Points on a hilly landscape, in no order, each with its height.
From any point a ball takes the steepest step (drop divided by distance) to one of its 4 nearest points. It stops when none of these is lower. Distance is the straight distance between rows; heights are no part of it.
q_306 height 590: [ 19  14 -24  10  22  -6  19  26 -10  16  48  -4  -5  -5   9  -8  16 -23
  -9  11  31]
q_239 height 445: [  8 -21 -19   6   2  24  -5   4  22 -24  -7  10   3   2   2  19  14  38
 -29  13  -4]
q_638 height 751: [ -7  -9  11 -15  -2  12   8  10   4 -32 -19   0   5  24   8   4 -17  23
  -3   4   3]
q_789 height 805: [ -9  -4  20  -4  -8 -15   6  -3 -16  15 -15 -21  -5  -2  25   8 -18  -9
  23 -16  -7]
q_281 height 484: [ -4  -8  13  -4  -2 -11   7   5  -4  20  15 -14   1   2  18  10  10 -13
 -25  15  21]
q_335 height 633: [  9  -3 -10  -2  -2 -12  15  15 -20  31  16 -21  16  -3  30  -6   0 -20
   7   4  25]
q_769 height 335: [ -5  -1  45 -21 -11  -7  34   8  -3   4  -1 -20  -5  11  26  13 -15 -13
  -8   0  18]
q_509 height 495: [ 15   9 -34   7  29   2   9  28 -13  10  41   3  -6  -6  -2 -11  15  -8
   0   1  25]
q_84 height 360: [ -1  -2 -53  28  22  28  -9   7  31  -4   6  26 -11  -3 -25   4  28   7
  -4  -6   3]
q_493 height 531: [  2 -22  -9  -9   4  24  14  22  20 -37  -8   4   5  24   8  15   5  38
 -22  11   8]
q_277 height 538: [-15  20  -7  18  -5  17 -24 -12  19  -4 -24  22  -9  -1 -36 -21  21 -10
  32 -15 -34]
q_444 height 507: [ 10 -18   9 -17   4  -2   7  21 -16  -1   6 -15   5  16  29  21   0   7
  -4  -8   8]
q_533 height 515: [ 18   4 -18  -6  15  -7   0   9 -26  28  20  -3   9 -22  -7 -17  -3   4
  19   1  17]
q_749 height 537: [ -9  14 -15  12  18  -6   0   8   1  19  22   5 -15  -7  -2  -9  -2 -26
   6  -8  14]
q_411 height 681: [  4 -19  -7  -5  -4  -3  -4   7 -18  14  -3 -15   7   5  20   7  -8  -4
  19 -15   0]
q_717 height 493: [  0  -8  29 -13  -1  -6  27  12  -6  13   1 -17  -3  13  35  18   1 -12
 -12   6  28]
q_160 height 421: [-11  10 -24  21  12  20 -21  -8  15   1 -18  22  -7  -3 -41 -13  13  -8
  26 -13 -13]
q_56 height 685: [ 26  21 -21   5  33   0  18  34 -14  27  34  -4 -20 -20   9 -22  27 -16
   2   7  38]
q_943 height 437: [ -7   3  10   3 -14 -25  19 -16 -17  43   5 -19   3 -25   8  -8 -19 -26
  21  -3   9]
q_413 height 683: [ -9  17  -3  12   3   9 -19 -16   1   0 -15  10 -11  -8 -37 -11   1 -15
  30 -18 -33]
q_908 height 691: [ -2  -2  16  -9 -10  21   7  -1   3 -38 -31   4   8  22   2   7 -20  23
   7  -1 -11]
q_620 height 570: [ -6   1   7  -2  11  -7 -12   6   9 -17   8   3 -12   8  -1   2  12   8
 -31  10   2]
q_109 height 379: [  9  -3 -39  16  22  14  -4   9   6  -1  21  18  -3  -7 -20   1  12   4
   7 -11   7]
q_625 height 328: [ -2 -12  -9   6  -2   8 -21 -12   1   1   0   4  -5  -3 -20   0  -2   4
   7   0 -20]
q_70 height 419: [ -3 -20  -2   1  -9   9  -9  -4  -6   6 -16  -7   0   2   4   5  -6   6
  20  -7 -13]
q_472 height 492: [  8 -10 -15   9   1  33  -6   4  22 -27 -30  12   6   7   8  17   0  36
 -16  14 -14]
q_840 height 670: [-13   1  10   3 -13 -13 -11 -20 -12  12 -18 -12 -10  -7 -10  -6 -10  -5
  17  -2 -21]
q_741 height 524: [ -4 -18  -2  -4   3   3  -8   7   3  -8  -4  -3  -5  12   5   4   9  21
 -17   9   3]
q_100 height 540: [  0  -1  -4   7 -11  31 -14 -12  20 -25 -24  15   9   2 -10   5  -1  34
 -11  12 -24]
q_173 height 380: [ 26 -21  -1 -19   7   5   9  29 -22 -10  19 -19  18  13  29  26  11   4
 -14  -4  10]
q_18 height 477: [  3  12 -13   9  19  -6  -8  -3 -16  18  11  11 -10 -16 -20 -14 -13  -9
  27 -15   3]
q_952 height 375: [ 12   6 -33  17  18  24  -8  -8   7   5   0  28   2 -16 -27   9  -5   4
  14 -10 -15]
q_441 height 519: [-12  10  -7  11  10  -3 -18   2  13   1   4   5 -18   2  -9  -6   8 -21
   2 -13  -2]
q_595 height 591: [  4   2 -25  14  19  -7   3  20  -4   8  43   0  -6   5   5   2  16 -15
 -18   5  17]
q_878 height 614: [ 33   9 -29 -10  26  -1  12  26 -25  19  37  -7   0 -20  -6 -16  16  -1
  -2   8  29]
q_896 height 411: [ 10   3 -27   7  22   1  -3  11  -8  11  26  11  -2 -12 -13  -8  -3   0
  13  -9  11]
q_812 height 334: [  2  -7 -11  -4   7  17  -1  10  24 -45   7  14   0  15 -18   8  15  35
 -39  17   1]
q_130 height 365: [  3  13 -20  19  10  32 -13 -13  17   2 -15  31  -2 -11 -37   6   0  -1
  19 -14 -36]
q_762 height 769: [ -6  18   0  11  -5  24 -11 -22   0   6 -23  20   0 -18 -44  -5  -2  -5
  34 -16 -51]
q_666 height 787: [ -9  -3  23  -8  -9   2  -1   2  -6 -16 -26 -11  -7  10  12   3 -13  19
  12  -5  -9]
q_665 height 652: [-12  17  13  -8 -25 -26  11 -20  26 -33 -12  18  20  28   0 -16 -11  -5
 -16  12  -1]
q_935 height 818: [ 11  -8  28 -28   1 -11  21  16 -18   2   4 -18   1  15  35  22 -18  -1
 -12   4   6]
q_547 height 409: [ 19 -25 -11  -8  -2  11   1  18 -14   0   8 -13  18   5  23  16   2   6
   8 -14   5]
q_76 height 383: [ 25   0 -34   7  17  15  -3  -3  -7  11   8  22  10 -27 -20  -2  -2  14
  15  -7   3]
q_869 height 341: [ -5  19  17   4  -6   5 -20 -14   8 -34 -14  18  -2   5 -19 -14   3  15
  -1   2 -28]
q_614 height 296: [  0   0  -5   7  -8  21 -18 -22   2   3 -14  13   1  -8 -29   2  -5   3
  15  -5 -39]
q_63 height 636: [  4 -11   8  -8   9  -7  24  23   0   6   9 -14   0  24  30  19  23  -2
 -39  28  33]
q_833 height 487: [-17  21  11  13  -3 -14  -4 -16  18  13  -5   3 -17 -13 -11 -15   7 -37
  15 -23   1]
q_416 height 575: [ 35  -1 -34 -11  13  15   6  17 -16  18  11  -5  15 -37  -9 -12   9  14
   8   0  26]
q_91 height 321: [ -4  15  12   7   2 -16  20  -8 -14  39  27  -5  -6 -27  -6 -12 -15 -30
  17  -7  21]
q_788 height 387: [ 16  -7 -36  13   3  22 -12  -9  10  12 -19  19  12 -12 -11  12  -6  12
   6   6 -29]
q_965 height 366: [  8  14   0  -2  -1 -26  15  -6 -30  44   4 -10   2 -32   2 -23 -23 -10
  30  -2  17]
q_233 height 582: [-13   6   6  -7 -16   8  -1 -10  15 -42 -33  12  20  28  -7 -11  -8  22
   0   8  -6]
q_956 height 700: [-16  17  21   6 -28  19 -10 -20   1 -27 -42  12  18   1 -14 -10  -4  28
  18   2 -36]
q_738 height 712: [-12   4  21  -8 -12   0  -4  -7   2 -23 -34  -4  -1  11   3  -8 -11  17
   7   4  -9]
q_252 height 842: [  3  -9  21 -22  -4   3   8   4 -13 -20 -12 -10   0  15  13  13 -26  19
   3  -5 -11]
q_457 height 331: [ -7   4  18  -2  -3 -12  -1  -4   1  11  14  -5  -8  -5   6   6   4 -16
 -22   5  10]
q_676 height 490: [-12   5   4 -12 -11  -4   4   1  18 -38 -23   4  11  31  -1 -13 -12  16
 -10  14   4]
q_279 height 391: [ 21   6 -35  10  26  17  -1  11  -4   5  20  18   1 -26 -17  -3   5  11
  14 -13  14]
q_373 height 779: [  9 -25 -11   2  -4  26  -7   1   9  -4 -16  -1   5   0  10  17  -2  20
   7  -5 -11]
q_97 height 615: [  2 -15 -10  -2   5  -8  -2  18  -8   9  17  -9   5   9  16  11  20   2
 -25  14  16]
q_602 height 354: [ -1  -9 -35  21  17  26 -14   7  27 -17   9  18 -12   1 -20  10  26   5
  -9  -9  -8]
q_478 height 794: [  0  -5  35 -22  -7 -14  15   5 -14  -3  -9 -20  -5   8  27  15 -25   1
  -1  -6  -3]
q_506 height 367: [ -7  14  -1   7   2 -21  -3 -22 -18  21  -4  -3  -8 -17 -23 -11 -21 -20
  28 -11 -11]
q_362 height 452: [ 18 -15  11 -19   9  -4  14  27 -21   2  11 -20   6  19  39  23   3  -3
 -14   1  15]
q_703 height 443: [ -5  -4   4 -11   1   2  -7   6  13 -27  -7   1  -1  17  -5  -3   3  26
 -24  16   3]
q_10 height 362: [ -4   1 -38  29  16  29 -19  -1  29  -5  -9  25 -11  -1 -31  -2  23   0
   4  -9 -11]
q_26 height 469: [ -5  18  -7  11  14 -12   2   0  -5  24  18   2 -12 -15  -7  -9 -12 -24
  12  -9   8]
q_350 height 628: [  1  -9  -8  -5  12  -3  -7  18   5 -17  23   3  -9  15  -1  15  24  16
 -40  13   8]
q_468 height 624: [  3  -8  24  -9  -2 -13  15  13 -17  14   1 -20   1   8  37  18  -8 -13
  -1  -6  13]
q_133 height 261: [-12   9  21   6  -9 -18   9 -20  -5  26  16 -10  -8 -20  -6  -3 -10 -35
   8 -12   7]
q_34 height 446: [ -2   5   0   6   1 -15   5  -3  -6  28  27  -4  -4 -12   5  -1  -4 -26
  -3  -1  14]
q_537 height 758: [ -6  -4  37  -6 -15 -18  22  -3 -19  23  -3 -27  -4  -5  34  15 -19 -21
  16 -16   5]
q_685 height 485: [ -3  -6  -8  -2  -3  29   7   4  27 -48 -27  15  17  23  -2   8  -7  33
 -15  10  -3]
q_794 height 423: [-13  14  18  10  -1 -11  -1  -6  10  10  13  -2 -17 -10   0  -3   6 -32
  -4 -15   6]
q_609 height 426: [-13  17  -4  17  -3  10 -31  -9  26 -12 -21  19 -14   7 -26 -27  29  -7
  16 -10 -25]
q_126 height 478: [ -6  12  20   0  -1 -13  -9  -7  12  -1   5   2 -16  -5  -2  -3   5 -17
 -15  -6  -3]
q_581 height 59: [-16   0  36  -9 -17 -14  17  -6  -2  12 -18 -19  -8  -3  23   2  -9 -11
  -2  -2  11]
q_684 height 486: [ -1 -23  -7   0  -5   6 -16   0   3   1   0  -5   2   4   3   7   5  18
  -5   3  -1]
q_934 height 410: [  1   1 -10   7   1   8 -10 -22 -10  14  -7  10   2 -14 -35   0 -14  -1
  29  -7 -23]
q_705 height 574: [ 15   7 -13  -5   6 -14  13  13 -23  36  23 -11   8 -18   8 -20  -4 -10
   9  10  26]
q_823 height 414: [ 18 -11 -41  16   5  26 -17  -2  20 -10 -10  16   4  -7  -3  20   7  24
 -20  13 -32]
q_536 height 637: [-16  20  13  -6 -20 -10  -2 -16   9 -37 -34  18  18  25 -10 -16  -9  16
   3   9 -16]
q_341 height 488: [ -5  -5   6   1  -5 -17   6   0 -10  31   9 -14   2  -5  20   3   0 -17
  -2   6  15]
q_229 height 467: [ -5  15  10   7   2  -2 -24  -8  10 -16  -5   6 -16   3 -13  -8   8  -9
   3 -11 -19]
q_678 height 480: [  9  10  -5  12  14  -6  20  10  -8  25  45  -4  -5 -11  10  -7   6 -32
  -6   6  28]
q_647 height 404: [ -8  -4  26   3  -8 -13  11  -9  -6  25  25 -13  -2  -8   8   6   9 -26
 -15   5  23]
q_803 height 667: [ 11  -4  -1   6   4 -10  14   7 -13  21  34 -13   6   1  24   8  19 -21
 -27  23  33]
q_217 height 368: [ -1   2  -3  11 -17  31 -13 -17  10   0 -29  10   8 -13 -18   5  -6  14
  13   4 -47]
q_766 height 340: [-14  -4  16   4 -13 -18  11 -12  -8  30  -7 -19  -3 -12  21   2 -10 -21
  10  -3   6]
q_699 height 645: [ -4   9   3   6   1  -8 -16 -13  -2   3  -1   2 -13  -5 -19  -8  -6 -15
  13 -12 -22]
q_520 height 512: [ -8   5 -17  14  13   8 -18  -5   7   1  -1  11 -14   2 -25  -9   4 -13
  17 -15  -9]
q_270 height 566: [ 23  18 -12  -6  25  -7   5  17 -24  30  30   0  -7 -28  -3 -20   4  -5
  14   1  25]
q_559 height 289: [  2   0  -1   1   8  16 -12   5  23 -46   5  18  -5  10 -18   3  14  25
 -30   8  -5]
q_415 height 630: [  3  -6   6  -5  -3  33  10   2  10 -40 -25   9  13  19   7  16 -21  30
   1   0 -13]
q_688 height 718: [ -6   3  10   4  -9  -1 -20 -20  -5  -2 -12  -3  -5  -2 -20  -9  -3  -3
  12  -2 -28]
q_993 height 806: [ -9  -3  18 -21  -2   0  13  14   3 -26 -14  -8   2  24  14   4 -18  15
  -7   5   3]
q_938 height 778: [-12   3  22  -1 -15   6  -6 -13  -5 -15 -36  -8   1   5  -1  -7  -9  19
  20  -3 -25]
q_328 height 682: [ 11 -22   8 -12  -3  20  -1   7  -2 -16  -8  -4   5  11  16  19 -10  26
   4 -11 -11]
q_264 height 552: [ 25  -8 -29  -8   7   8   5  12 -18  24   9  -7  18 -28  -4 -13  -1   9
  20   2  21]
q_898 height 514: [ -3  19  18   5  -5  -5 -20 -16   7 -20 -11  10 -12   1 -15 -15   5  -3
   6  -6 -30]
q_911 height 418: [  9 -22 -19   7   0  18 -13  -2  11  -8   3   9   3   0  -6  15  10  21
 -16   5  -8]
q_364 height 695: [ -8  -4   9   2 -13  10 -20 -16   0 -13 -19   0  -3  -1 -13  -5   1  16
   6   7 -24]
q_708 height 625: [ -8  -4  13  -5 -10   5 -16 -11   4 -16 -23  -2  -4   5  -5  -7  -1  20
  -2   9 -11]
q_974 height 295: [  0  24  13   6   8 -25  20 -14 -25  42  13  -2 -13 -41  -9 -19 -25 -20
  33 -12  11]
q_483 height 565: [ -8  17  18   8 -22  16 -16 -24   1 -16 -26   9   3 -10 -25 -13   3  14
  20  -2 -51]
q_382 height 382: [ 29  -3 -55   9  15  19  -8   0   6   7 -10  17  18 -17  -9  12  -2  16
  -3   5 -11]
q_954 height 657: [-17  19   7  -2 -25 -28   5 -30  22 -40 -18  39  22  41  -7 -11  -7  -2
  -7   9 -28]
q_675 height 363: [ -5   3  10   6 -10 -17  16  -8 -10  36  23 -13   3 -17   5  -3  -9 -31
   3   3  20]
q_491 height 393: [ 15   2 -23  11  14  12  -6 -12 -12  14   5  18   5 -20 -29  -2 -10   4
  25  -9  -7]
q_86 height 516: [  4   3  -9   1   1 -17  -2 -11 -30  32  -6   0   7 -20 -14 -18 -19   1
  38  -5   2]
q_815 height 539: [ -7  -6  -6 -15   4  -2   9  17  20 -30   0   0   2  30  -1   0   6  24
 -37  25  14]
q_469 height 598: [ -8   5  11   0 -16  22  -4 -11   8 -33 -36  11  14  11 -10  -5  -5  30
   2   8 -15]
q_172 height 572: [ -4  -3   7   1   7 -11   5   6  -2  12  29  -6  -6   3  15  14  16 -16
 -32  15  20]
q_304 height 857: [-12  11  28 -18  -9 -10  22   5   6 -23 -20 -11   0  17  19   0 -27  -2
  -4  -1   3]
q_636 height 219: [ -2  12  12  -2   0   6 -14  -6  17 -45  -7  24  -1  17 -16 -10   5  18
 -15   6 -11]
q_93 height 483: [ -7   6 -14  10  16  -8 -10   3   0  11  19   3 -11  -4 -10  -4  -1 -17
   5 -10   0]
q_606 height 442: [ 17 -20 -43   4   3  11   0  10  -4   8  16   2  19  -8   1   7  13  10
  -4   2  10]
q_389 height 438: [  6 -27 -22   4   4  13  -8   7   6  -5   8   1   5   2   1  16  21  20
 -17   6   3]
q_27 height 320: [  4 -10 -14  10  12  21 -14   6  21 -33  13  16 -12   5 -15  12  23  20
 -29  -1  -9]
q_962 height 527: [ -5 -10  16   1  -8  -9  17   4 -11  32  12 -19   4  -2  29   6   5 -24
  -8   9  28]
q_237 height 372: [ 17 -18 -34  -3   5   5   6  22 -15   9  17 -15  24  -4  15  -3  13   1
   3   0  20]
q_503 height 743: [ 13  -9  30 -22  -5 -17  16   8 -29  14   8 -22   4   7  38  22 -19  -9
  -4  -3   6]
q_720 height 462: [ -9  11 -29  16  25   3 -10   6   1  11  11  13 -13  -5 -19 -13   3  -9
  16 -12  14]
q_124 height 347: [  8  -8 -26  19  13  30 -15  -1  27 -24   6  20 -11  -2 -19  15  16  13
 -14  -4 -26]
q_466 height 775: [-10   4  28  -8 -12   1   1  -8 -10 -18 -32 -13  -3   9   7   1 -20  15
  21  -7 -21]
q_984 height 473: [ -3  22 -13  18  23  -5  13  11   3  36  20   8 -21 -21  -4 -22   4 -21
  13  -4  35]
q_458 height 364: [ -2  -7 -28  17  18  16 -15   5  16 -10  15  15 -13   5 -20   1  19  -2
  -1 -11  -5]
q_370 height 491: [ 25 -11 -25 -13   7  11  14  31 -27   7  17 -30  25  -8  19  -2   2  -8
  11 -10  24]
q_257 height 705: [-16  25  -9  17  12  -9 -12 -12   3  13 -10   8 -19  -8 -25 -18  -2 -26
  28 -17  -5]
q_344 height 605: [  5   2 -10  -4   0 -13  12  10 -23  37   7 -16  12 -13  18 -11 -12 -15
  20   2  18]
q_435 height 571: [ 19 -14  -2  -7   4  28   8  10  10 -34 -15   9   6  11  17  29 -17  35
 -13   1 -12]
q_531 height 578: [ -9  34  18  15 -10  -8 -18 -14  21 -21 -20  23 -16   4  -8 -25  20  -4
  16 -10 -28]
q_710 height 222: [ -5  16   8  12  -7  20 -23 -13  11 -22 -11  18  -9  -2 -28 -10  10   2
  14  -9 -39]
q_392 height 226: [-16  -4  46 -12 -21 -16  21  -9  -4  17  -1 -17  -3  -2   9   0   4 -19
  -8   2  26]
q_4 height 716: [  0  -3  35 -14  -8 -17  18   3 -20  13  -3 -23  -5  -1  33  19 -17 -14
   5 -10   3]
q_817 height 472: [ -1 -24 -11  -4   2   9  -5  10   9 -17   1  -1   0  12   2  13  17  31
 -26  13   5]
q_502 height 137: [  2 -14 -10   9 -13  16 -11 -15  -2  10 -18   0   3  -7 -14   4  -7   7
  20  -3 -26]
q_154 height 336: [ -7  -1   3  -5  -5  13  -5  -3  19 -39 -16  11   9  18 -13  -7   0  30
 -19  15  -1]
q_879 height 406: [ -9  12  33 -11 -14 -18   7  -9  11  -6  -4  -1  -7  -2   2  -5  -2  -6
 -20   8   6]
q_11 height 601: [ -6 -13  -7   1 -10  -7  -6  -8 -17  22 -13 -14   3  -1   3  -2 -14  -2
  28 -10 -10]
q_667 height 216: [-17  -4  40  -5 -20 -19  17 -16  -5  24  -1 -20  -5 -13   8   1   1 -21
   1  -3  17]
q_617 height 602: [-11   7   6   5 -11  -5 -12 -23 -11  10 -17  -6  -6  -5 -26  -7 -10  -8
  24  -5 -34]
q_52 height 164: [-15   0  50 -22 -21 -10  39   0   2   2 -11 -21  -3  10  15  -1  -5 -13
  -2  -2  26]
q_980 height 428: [ -5   7   4   5   9   0 -23  -2  12 -16   5   7 -18   4 -11  -5  10  -6
  -7 -10 -10]
q_795 height 568: [  0 -17 -13   0   3  -7  -8   9  -8  11  15  -9   7   4  10   6  10   6
 -12   9   8]
q_569 height 594: [ -7  -7  36 -11  -7  -6  23  -1   2  17  14 -13  -4   6  12   7  16 -17
 -24  16  31]
q_497 height 498: [  5 -14 -22   0   3  -7  -7   6 -12  19  18  -6  10  -2   3  -2   2  -3
   3   3   8]
q_913 height 823: [  8  -7  43 -27 -12 -17  30   4 -22  13   2 -22   0   5  32  22 -29  -8
  -7   3   4]
q_289 height 609: [ -4  26  26  -7 -14 -23   5 -17  17 -28 -11  19   1  12  -5 -13  -6   1
 -13   6  -6]
q_25 height 388: [ 17 -14 -42   8   6  16  -7  -5   9   2   8  17  12 -12 -13  14   3  11
  -6   0 -11]
q_549 height 378: [ 17   9 -51  24  29  27  -9   3  14  -3  -3  34  -1 -14 -20  14   4   8
   5  -4 -15]
q_839 height 369: [ -4  -3   3   2   3  10 -22  -4   9 -21   2   7 -10   3 -14  -2  10  12
 -14   5 -16]
q_292 height 567: [ -7 -11  -2  -1  -7 -15  -6  -4 -10  22  -1 -13   2  -3  13   1  -8  -7
   5  -1   2]
q_134 height 882: [ -8 -12  16 -11  -3  -5  -2   8  -8  -2 -13 -15  -7  13  22   8  -9   7
   2  -2   5]
q_395 height 576: [ -4  23  29  -1 -11 -17  -5 -18  13 -16 -10   8 -13  -5  -5 -12   0  -6
  -6  -6 -15]
q_659 height 557: [ -9  26  29  -5 -18 -19   1 -23   6 -23 -25   9   2   6  -5 -16  -7   4
  -1   8 -14]
q_82 height 583: [ -6  -6  -5   2  -7 -13 -14 -11 -11  18  -5  -8   1  -7 -11  -6 -12  -7
  15   0 -12]
q_348 height 453: [ -6  35  26   3  -7 -11  -9 -19  12 -35 -16  29  -3  13 -11 -20   3   9
   5  -2 -24]
q_997 height 412: [ 16  -2 -34   3  19   3   2  14  -9   8  34   9   6 -12 -16  -6  10   4
   3  -3  13]
q_119 height 737: [ 13  -4 -24   5   6 -11  10  18 -18  19  33 -16  12  -2  19  -3  17 -11
 -14  20  25]
q_74 height 559: [ 22 -12   6 -14   6  -7  10  23 -29   9  20 -26  17   9  42  16  -4 -16
  -1  -4  13]
q_260 height 926: [ -6  -6  19 -11  -3  -7   5  12  -3   4  -5 -13  -5  12  25  10  -4   3
 -10   6  12]
q_731 height 338: [ -5   9  -2  14   4  17 -28  -5  20 -19  -8  17 -17   6 -21 -12  16  -2
   5 -11 -24]
q_95 height 344: [-18  13  29   9 -11 -15   7 -16   7  15  13  -5 -14 -14  -9 -12   9 -44
  13 -26  14]
q_566 height 549: [  7 -22   5 -15   3  17   9  20   6 -24  -5  -1   4  20  17  22  -6  32
  -9  -3   3]
q_35 height 489: [-12   8  44 -20 -27 -19  25 -11  16 -12   2   3   2   5  -2 -14   1 -10
 -16   6  21]
q_608 height 405: [ -9   3 -29  16  22  -2  -8  13   6   2  23   6 -12   4 -10  -4  14 -12
   0  -8  10]
q_184 height 187: [ -5  19   2   6   3 -24   8 -14 -17  33   9  -3  -9 -27 -12 -13 -24 -23
  28 -10   1]
q_67 height 550: [ -6 -12   7  -6  -4  10 -15  -3   6 -13 -13   1  -1   8  -4   2   3  23
  -9  11  -5]
q_960 height 501: [ -4  -5  -7   3  12  -7 -14   6   2   0  24   0 -11   3   2   7  11  -6
 -21   4   1]
q_627 height 251: [ 12 -26 -20  -4   2   8   1  23 -11   4   9 -12  17   5  22  14  15   9
  -3  -5  15]
q_482 height 631: [ -8   6  14 -17  -3 -10  10   8  21 -18  -2  -2   1  19   4  -5  -1   7
 -35  22  14]
q_206 height 457: [  9   5 -13  -1   6 -17   1  -3 -25  31  12  -3   5 -19  -8 -13 -15  -2
  21   1  10]
q_906 height 358: [  4  -4 -39  22  19  26 -11   2  21 -10   7  23  -7  -2 -24  10  13   1
  -2 -12  -9]
q_500 height 584: [ 28   4 -19 -18  14  12   3  19 -30  29   9 -18   9 -39   0 -22   9  12
  16   2  29]
q_245 height 577: [-10  11  22   0 -15 -22  -8 -27   0   6 -14 -11 -10 -13  -6  -9  -4 -14
   6  -1 -19]
q_492 height 306: [-10   4  34  -5  -7 -13   7 -10   3  11  15  -5 -11  -5   1   2  10 -24
 -17  -4  14]
q_407 height 400: [  7 -13 -19  12  -4  22 -16 -13  13  -6  -7  13   3  -8 -12  13   3  18
  -7   8 -25]
q_568 height 592: [ -2 -14   0 -15   7   0   9  22   7 -11  -2  -6  -2  24  17   9  13  21
 -24  15  19]
q_721 height 523: [ -6   6  -2   6   5 -18  -7 -10  -5  19  12  -4  -9 -12  -8  -3 -11 -21
   9  -7  -4]
q_745 height 444: [  3 -18 -26   6  10   4  -9   9   1   0  28   3   0   0  -9   8  15   4
 -14   0   2]
q_371 height 699: [-17  16  17  -8 -21   1  14 -13   3 -46 -41   9  27  33  -2  -4 -21   6
  14  -7 -26]
q_434 height 479: [ -7  -4  -1   2 -11 -20   3  -9 -19  31 -10 -17  -1 -10   8  -3 -19 -14
  29  -5  -3]
q_141 height 447: [ -7  -2  -8 -12  -2   2   2   6  23 -44  -6  12  14  29  -9  -6   2  24
 -30  21   5]
q_322 height 427: [ 22 -20 -41  10   2  22  -6  10  15  -5 -13   6  13  -4  15  20   8  19
 -10   3 -13]
q_818 height 666: [-18  19  14  -7 -25 -20  13 -18  16 -36 -35  14  22  32   3 -16 -13   2
   1   5 -13]
q_811 height 632: [-11  16   5  -4 -20  -8  -4 -20  15 -46 -27  30  24  34 -15 -15  -7  15
  -3  11 -20]
q_791 height 720: [  4  -5   4  -5  -6 -14  10  11 -27  26   4 -24  11  -4  34   4 -17 -21
  20 -14  10]
q_790 height 481: [ -8   2  15 -10  -6 -11  -8  -4   6  -6 -14  -6  -5   5   3  -3  -2  11
 -15  10   1]
q_999 height 528: [  0  -4  -9   5   3 -15   0   6 -11  22  26  -8   2  -6  11   1  -1 -16
  -8   9  14]
q_704 height 115: [-11   2  22  -2 -12 -16   0 -12   1  15   0 -11 -11  -9   7   2  -4 -18
  -9   0   3]
q_365 height 877: [-13  17  34 -15 -19 -17  24  -7   4 -23 -33 -10   4  12  16 -10 -21  -1
   3  -3   2]
q_375 height 355: [  4   5 -24  17  11  33 -16  -6  24 -12  -7  24  -3  -7 -25  10   8   2
   2  -5 -34]
q_77 height 264: [  9 -18 -22   4  -4  12  -7  -9   1  13 -10   4  10  -7  -9   7  -4  10
  17  -2 -11]
q_404 height 381: [  0  18  -1   8  11 -12  16   4  -6  31  31  -1  -9 -19   1  -9  -9 -31
  10  -5  23]
q_43 height 329: [ -1  -7  -8   6   9  17 -19   0  18 -27   7  13 -11   4 -19   7  15  12
 -15   0 -14]
q_757 height 509: [  7 -11 -22  -5   1  -8   0  12 -19  26  12 -12  14  -6  11  -8  -4  -3
  12   0  17]
q_244 height 604: [ 19 -10 -13  -3   5  -3  13  28 -28  12  22 -29  19   7  40   5   8 -17
  -2   4  26]
q_248 height 482: [ 14 -24 -15  -1   3  24   5  15  13 -19 -10   3   7   8  19  25   8  34
 -15  -1  -4]
q_275 height 416: [  5 -13 -22   8   9   4 -13  -1  -2   4  20   9   1  -1 -15   5   3   1
  -3  -1  -5]
q_351 height 496: [ -8  13  36  -4 -17 -24   1 -22   7  -1  -5  -1 -11 -14  -3  -6   2 -17
  -6  -6  -5]
q_716 height 349: [ 11 -17 -22   0  -3   7  -3  -4 -10  19  -5  -2  15 -11  -4  -3  -9   6
  29  -6  -1]
q_552 height 249: [-20   2  59 -28 -28 -19  41  -3  -4   1  -2 -23   3  15   8 -13   5 -19
   2   5  31]
q_357 height 579: [ -4  -8  21 -13   1  -6  24  14   4   6   1 -14  -1  16  27  13   9  -7
 -25  20  30]
q_511 height 470: [ -9   3  27 -13  -5 -11   8   0  13   1   6  -4  -8   3   7   4   7  -7
 -32  13  15]
q_540 height 397: [ -6  -2   1   2  -1 -16 -10  -5  -5  14  11  -4  -7  -5  -2   0  -5 -12
  -4  -1  -2]
q_836 height 600: [ -7  14  19 -12   1 -11  -5  -1  14 -21   0   5  -9   9  -4  -7   1   7
 -28  13   1]
q_135 height 275: [-13   7  29  -9 -13 -16   4  -9   6   4 -19 -11  -9  -4  11  -3  -5  -4
  -9   4   4]
q_121 height 653: [  8 -15  -1  -7   2  -8   4  20 -18  16  10 -20   9   8  35  11   0 -11
   4  -5  12]
q_579 height 593: [  8 -11   9  -4   5  -8  18  22  -9  15  12 -17   6  15  38  17  15 -10
 -22  14  32]

Where does a ball stop that starts at each point below?
q_811 => q_636
q_160 => q_636
q_566 => q_502
q_938 => q_581
q_435 => q_502
q_279 => q_636
q_500 => q_184
q_416 => q_184
q_264 => q_184
q_878 => q_636

Call two points neighbours if one is among the 4 nearest of the other. Go from one point of each pair to the other, from neighbour to neighbour, staying as low as possible. Name the highest point that can't be avoided.
q_581 / q_133 => q_95
q_636 / q_627 => q_606
q_502 / q_636 => q_130
q_133 / q_184 => q_91
q_636 / q_710 => q_869
